Points, in no order, along strands that fork and pass close to each other.
(in the rows, 100 means zero)
Points whose rows are less than 70.4 apart are linked; no others are. Some points are linked to none.
z491: [ 85 119  91  97 106  90  85  91 109 110 122 108  82 118  87 104  91  98
  95 106 108 111  96 121 105]
z341: [ 97 106  90  96  92  92 116  90  93 105 113 112 109 123 102  93 109  90
 113  84  83  77  92 107  92]
z569: [ 99 105 102  80  91  93 101 113  81  93  79  86  87 130 103 127  99  94
 111 104  90 106  88  83 121]
z914: [103  94  95 100  96 120 115 104  83  84  95 121  95  99 103 102  91  91
  88 117 141  76 136  82  88]
z746: [ 90  97  87 111 107  93 119 101  69 104  93 108 107  88  97  95  69  77
  83 115 123  84 115  77  80]
z915: [ 93  97  89  90  91  84 125  87 126 108  97  90 119  97 104  93  89 117
  90  97 109 100  96  82 112]
z259: [112  95 102  80 115 112 108 100  72  96  88 104  95 114  95 102  94 108
  96 107 126  85 115  68 114]
z295: [104 106  82 113  77  83 119  90  65 136  88  81 104  95  80 117 103  99
 123 123  67 122  88 107 118]
z624: [ 96 117  97 123 118  85  77  77 113  98  94 121 111  89 109  98  73 116
  76  91 121 100 114  84  79]
z353: [102  85 111 110 125  92 104  70 102 116  87  88 118  97 106 104 108 141
  91  93  86 133  73  84 107]
z782: [104  91 114  74  95 118 118 125 138  89 104  83  95 122 103 111 128 121
 107  84 102  85  99 106 104]
z529: [130 120  94 116 108 115  70  78 111  81  93 139  97 113 107  99  62  79
  79  98 129  98 111 117  75]
z963: [109  96 114  91  94  95  84 136 111 115  87  64  97  88  95  84 116 109
  97  98  84 116  92 104 114]
z11: [122 124  98 115 101 106  75  93  89  95  89 121 102  89  83 101  60  62
  90 106 121  83 110 104  88]
z34: [ 92  90 105  98  79  74 117 105  98 113  80  69 114  99 111 104 130  95
 100 102  48 110  87 111 100]
z222: [ 89  95  85  98  78 136 107  83 122  87 123 116  89 102  91  95  98  84
  85 115 115  86 117 126  82]
z881: [ 75  96 111  76  90  74 116 109 123  96  95  74  92 113 126 113 130 112
 104 103  60  97  85 121 113]
z552: [ 85  88  98  93  77  83 100 119  80 105  87  73 103  65 103 108  93  75
 119 115  65  96  95  82 119]
z149: [ 92  90  96  79  92 103 129 114 138  98 103  83 100 101  99  80 113 125
  94  98 102  89 102  92  96]
z48: [ 98 117 107 126 111  96  93  58  97  87 106 139 109  72  83 102  86  75
  89 112  99 106  87 109  94]
z451: [111 104  90 107 100 139  94 102 152  87 108 133  84  89 125  88  74  86
  89 128 117  75 138 126  76]
z92: [ 95  98  99  92 122 122 101 123 140  96 124 121  77  88 111  79  96  90
  91 119 118  72 143 118  84]
z45: [107  71  93  87  98 127 111 116  92  94 102  93 103  96 109 109  97  97
  95  95 110 104 102  66 113]
z319: [ 98 115  94 103  72  62  91  85  81 107  93  93  99 100 107 127 105 123
 110  99  83 105  86 107 112]
z849: [ 89 111 115  95 109 101 107 120 108  86  99 112  97  98  95  90  99  69
 103 109 105  83 101  91 107]
z865: [112 133  77 110  85  73 102  91  89 114  91 102 106 102  89 119  58  98
  98  95 111 101  85 101 106]
z375: [110 110 112 101 114  95  83  90  86 120 103  94  93 111  72 102 103 105
  79  95 109 119  90 120  98]
z672: [111  99 123  82 110 103 127 127 109  75  98 115  99  90  97  74 115  78
  94 104 123  68 121 102  91]
z291: [106  93  80 124  80 129 102 112  95  91 112 119 102  78 113  90  81  74
 101 111 109  63 113 113  64]
z716: [109  99  99 100  89 100  77  91  96  95 118 122 105  96 100 100 105  85
 103  82 115  96 128 101  95]
z874: [ 95  92 106  89  88  74  93  83 112  96  92  86  98 116 113 114 120 135
 120  93  96 127  91  94 122]
z937: [ 76  89  85  91  88 129 112 104 113  80 132 110  79 112 103  96 117  98
 104 104 103  95 108 112  95]
z195: [ 96 118  79 109  88  77  98 105  81 120 106  91 103  84  94 118  64  69
 112 103  83 112  76 112 114]
z935: [ 94 113  75 116  76 105  95 114  86 120 115  86 101  80  87  94  71  69
 118 107  80  79  84 128  97]
z474: [ 95 110 127  84 130  90 118 120 112  95  94 106  99 121 117 108 107  97
 103 100 105  78  90  93 115]
z468: [ 72 109  83 113  73 101  89 105 107  89 121 112  98  96  93  92  93  57
 106  91  81  83 119 119  64]
z97: [107 112  96 108  77 109  75 117 105 113  86  76  97  92  75 100  98 116
  99 105  84 118  83  90 110]
z75: [122 100  82  96 100  85 103  85  87 112  97  87 104 113  93 117  83 117
  96  89 120 147  84 100 126]
z826: [ 91 101 101 128  72 107  94 105  81  90 101 111 107  57  80  96  92  68
 120 127 107  93  99 104  99]
z197: [106  98 109  98  90  79  76  99  70 109 103  93 101  95  78  95 114  83
  93  86 102 120 112 108  99]
z587: [106  67 103  94 112 115 111 119  77  99  91  82  99 109 126 109 117 104
  94  98  86 122  80  82 106]
z820: [ 83  93  96 122  81  96 107  98  79 105  86  89 114  69  98 122  82  94
  96 110  86  98  87  71  99]
z731: [108  95 116  89 136  74  96  92  94 108  83  89 116 130  99  87 105 115
  95  72 110 130  99  83  98]
z530: [122 101 120 104 108 119  99  99 119 103  92 107 121  95  86  87 104 105
  79  93 134  84 117  98  96]
z217: [ 77 115  89 117  85  78  74 104  92 107 109  99  98  79  84 102  72  70
  94  96  93  97 114 100  72]
z447: [105  62 108  65 120 109 112  96 114  99  88  66  88 134 134 113 133 131
 131  96  66 114  93  91 118]
z982: [111 116  91 102  86  96  95 103 114 103  93 102 110  98 105 113  74 109
  96  94 120  81  94  90 112]
z156: [ 99  94 112  81 128 108 123 148 127  75 116 119  78  91 115  93 119  95
 103  97 115  66 127 110  92]
z884: [ 85 112  87 102  81  88 119  91  93 116 105  94 105 134  85 117 112  90
 109  91  69 112  86 113  98]
z384: [110  99 102 109 108  76  89  92  64 114  92  95 109 100  94 103 112  92
 107  87  64 138  85  93 104]
z665: [ 85  85 109  89  98 114 117 132  88  96 103  77  89 101  99  90 127  74
 109 117  68 118  88 123 120]
z761: [102  96  88  73  87 112 130 115 104  96 120  97  96 105  97  79 120  89
 114  88  79  56 109 124  95]
z778: [116  87  99  89 103  93 109  79 113  87  83  88 111 112 113  82  97 151
 110  80 144 115  94  88 111]
z251: [ 79 111  93 108  73  99  91 118 134  99 124  99 106  92  98  82 115  91
 111  83  79  90 107 119  92]
z841: [104  98 114  88 106  86  87 108 105 102  70  76  97 127 120 135 111 116
 117  98  77 130  88  81 130]
z422: [101 106  71 112 109 103  99  85  87 119 129 126  98  83 109  83  81  97
 115 116  99  82 101 108 103]
z645: [115 102 118  91  93 111 103  90 105  94  94  96 102 107  79  92 107  96
  77  99 121  92  83 121  99]
z980: [110 114 101 108  97 110 114  71 124  93  81 118 121 103  83  90  74  93
  68 108 139  88 121  96  85]
z650: [ 80 117 100 118 102  97  85  97 139  98 102 120 100  91 107 107  71  91
  72 108 116  79 124  95  73]
z399: [ 94  77 101  83  86 116 135 132  80  96 106  86  94  95  92  86 134  86
 111 109  78  86 111 100 101]
z814: [101 109  82 113  96 107 115  83  76 131 113 104 102 116  79 126 103 100
 112 108  84 120  84 107 115]
z213: [123  98 112 112 121  85 103  80  76 112  75  86 118  90  91 112 103 105
  88  96  76 157  69  91 118]
z245: [104  96  76  83  98 131  92 101 109  97 128 101  80 109 101  80  98 108
 121 104  95  97  90 114 120]
z870: [ 70 110 108  88  99  70  92  97 129  99 112  97  91 109 112 108 109 111
 106  98  90 109  93 105 118]
z788: [ 92 107  84 116  92 115  93  77 105 104 118 121  89 107  79 109  81  87
  79 115 123 110 112 118  82]
z856: [117  64 120  78 130 103 113  88  90 110  85  76 103 127 128 111 128 125
 106  93  91 120  84 105 116]
z416: [114  89 118  90 105  92 101 114  99  89  85  92 113  92 106  82 109 112
  80  81 139 101 125  86  98]
z61: [ 95  85 123  88 125 100  97  90 124  87  82  81 105 103 121 104 103 138
  91  87 100 105  76  75 106]
z258: [ 95  93  93 102  80 106 107 117 111  94 106  91  97  88 118 117  81  93
  72 101 118  84  82 112  94]
z926: [116 103  95  92 112 116  85  96 105  97 104 102  86 120 104  95 100 128
 128  96 101 103  76  94 120]
z520: [113 111 103 118 108 129  83  98 135  70  99 132  96 107 112  81  90  98
  93 101 121  95  95 109  77]
z114: [114  76 121  79 119  85 108 114  97  97  86  84 108 109 126  97 138 133
 115  71  87  92 117  73  99]
z825: [107 104  98 119 125 123  73 101 122  93 114 127 102 106  97  78  89  90
 100  92 114 127  97  90  95]
z153: [ 92  91 103 101  99 106 119 116  97 141 102  76 103 111 103 120 120 122
  99 113  83  94 101 105 107]
z786: [111  96 114 100 129  81  91  94  97  88  79  97 114 100 114  81  94 137
  87  82 146 125 105  83 105]
z827: [ 74 111 109 104 102 110  99 134  94  94 114 102  91 105  90  92 111  55
 115 106  80 101  92 119 107]
z107: [ 84  93 107  92 108 112 103 118  99  99 111  87  83 125  96  85 140 111
 113 105  76 118  94 116 104]
z481: [ 91  69 111  73 127 118 100 127 102  90 114  77  65 118 113  96 132 132
 104  98  99 112 104 100  98]
z385: [125 111  96 117 126 106  86  54  82  98 103 130 109 105  79  93  92 110
  93  84 108 119  94  92  86]
z531: [106  77 108  74 117  96  95 120 102  75 113  98  83 106 125  85 125 121
 109  74 105  96 108  94  92]
z418: [ 99  98 111  98  94 112  93 128  87 130 103  81  96  86  91 124 106  97
  99 111 100  77 107 101 116]
z807: [106 101 118  95  88  76 111  92  92 118  70  79 112 113  95 106 144 117
 117 115  62 112  99 100 117]
z461: [ 95  97 100  74  73  79 113 120  77  84  85  86  93  96 110 112  98  75
 112 104  84  82 101  85 111]
z522: [114 109  87 129 114 107 106  68  56 108  98 125 114  90  70 114  79  92
  91  97 107 117 101  79  87]
z502: [110  98  96  93 133  75  95  91  96 123  81  77 105 136 102 114  88 128
 106  77 103 156  95  82 114]
z859: [ 99 104 105 120 105  82  99  88  93  91  78  96 118 103 111 125  82 121
  67  76 117 122  77  87  93]
z641: [ 93  99 129  66 118  94 113  99 129  87 107 102  86 127 103 110 128 120
 116  95 117  81 110 107 116]
z816: [ 81 112  86 127  90  79  89  87 104 109  99 102 111  73  94 104  77 108
  84  97  91 105  97  81  82]
z739: [116 101 102 112 121 110  81  84  89  94 109 125 105 100  96  81 108 106
 119  91  97 120  82  87 111]
z12: [ 80 102  87 103  63 101 100 105 113 114 110  82 104  82  78  89 108  96
 109 107  75 105 101 104 111]
z85: [104 113 114 108 102 104  75 115  96  96  87 110 102  68  91  92  80  66
  95 111 108  57 133  86  78]
z869: [ 92 101 108 124  88 111  87 117  93 113 105 107 106  63  92 103 104  94
 106 116 105  72 122  93  93]
z581: [108 131  92 126  83  83  86  66  89  97  89 132 108  86  77 107  61  74
  91 110 118  87 126 112  65]
z270: [102  89  97  87 115 110 102  61  87  93  89 101 102 107 103 112  84 131
  86  96 120  96 100  66 110]
z497: [120  92 106  94 104 109  83 109  98  88 117 117 100  95 120  92 123 107
 108  76 106  68 118 102  87]
z974: [108  92  96  97 108  85 126 111  99 137  78  69 108 133 110 104 114 145
 105 104  95 114  96  92 102]
z818: [101 104  88 108  84  97 110  80  80 114  97  77 104  81  76 102 100  86
 109 114  47 130  61 128 118]
z537: [ 93 109  84 126  98 111  83  88  87 119 136 114 101  74  98 100  89  81
 111 102  81  92  87 132 104]
z663: [102  88 101  91 118 118  85  79 121  80 102 100  92 106 119 102  86 135
  87  89 120  84  94  83  89]
z336: [102 102  90 117  97 138  97 101 123  78 102 131  90  78 113  74  69  59
  94 134 102  73 115 122  69]
z566: [ 68  79  88 101  90 110 114 113  99  86 137 111  84  76 107  77 119  80
 101 113  98  92 126 118  84]
z714: [ 90 122 117 108 102  81  94  84  93  80  91 125  92 121  94  96 112 117
  99 103 124  92 107  98  83]
z159: [103 112 110 118  91  86  83  88  75  79 102 125 101  69  94  95  96  72
 108 111 105 104  83 110 107]

A fork is a point with three links. Follow the links from the first point to the second and name the forks in between, in order.
z319 / z827: z874, z870, z491, z375, z197, z531, z665
z197 / z295: z531, z665
z97 / z416: z816, z874, z870, z491, z375, z530
z963 / z502: z816, z874, z870, z491, z375, z530, z786
z530 / z587: z375, z197, z259
z75 / z385: z786, z530, z375, z491, z937, z739
z982 / z645: z849, z665, z531, z197, z375
z422 / z849: z982
z980 / z816: z530, z375, z491, z870, z874

Follow the links from the first point to the second, and from the first to the third. Name the last point that the two ways share.
z645 / z45 / z474: z197
z778 / z914 / z48: z375
z447 / z92 / z461: z197
z881 / z92 / z865: z849
z468 / z92 / z75: z375
z870 / z336 / z915: z849
z841 / z581 / z587: z491
z384 / z12 / z159: z491
z915 / z884 / z869: z665
z807 / z650 / z75: z870

Name the points in between on the shortest way along the links from the first point to the second, in order.
z778 / z156: z786, z416, z530, z645, z375, z197, z716, z497, z531, z481, z107, z665, z827, z849, z672
z825 / z447: z739, z926, z245, z937, z222, z788, z491, z375, z197, z384, z213, z353, z61, z663, z270, z259, z45, z587, z856
z874 / z935: z870, z491, z375, z197, z716, z497, z531, z481, z107, z665, z827, z849, z474, z641, z782, z149, z915, z982, z865, z195
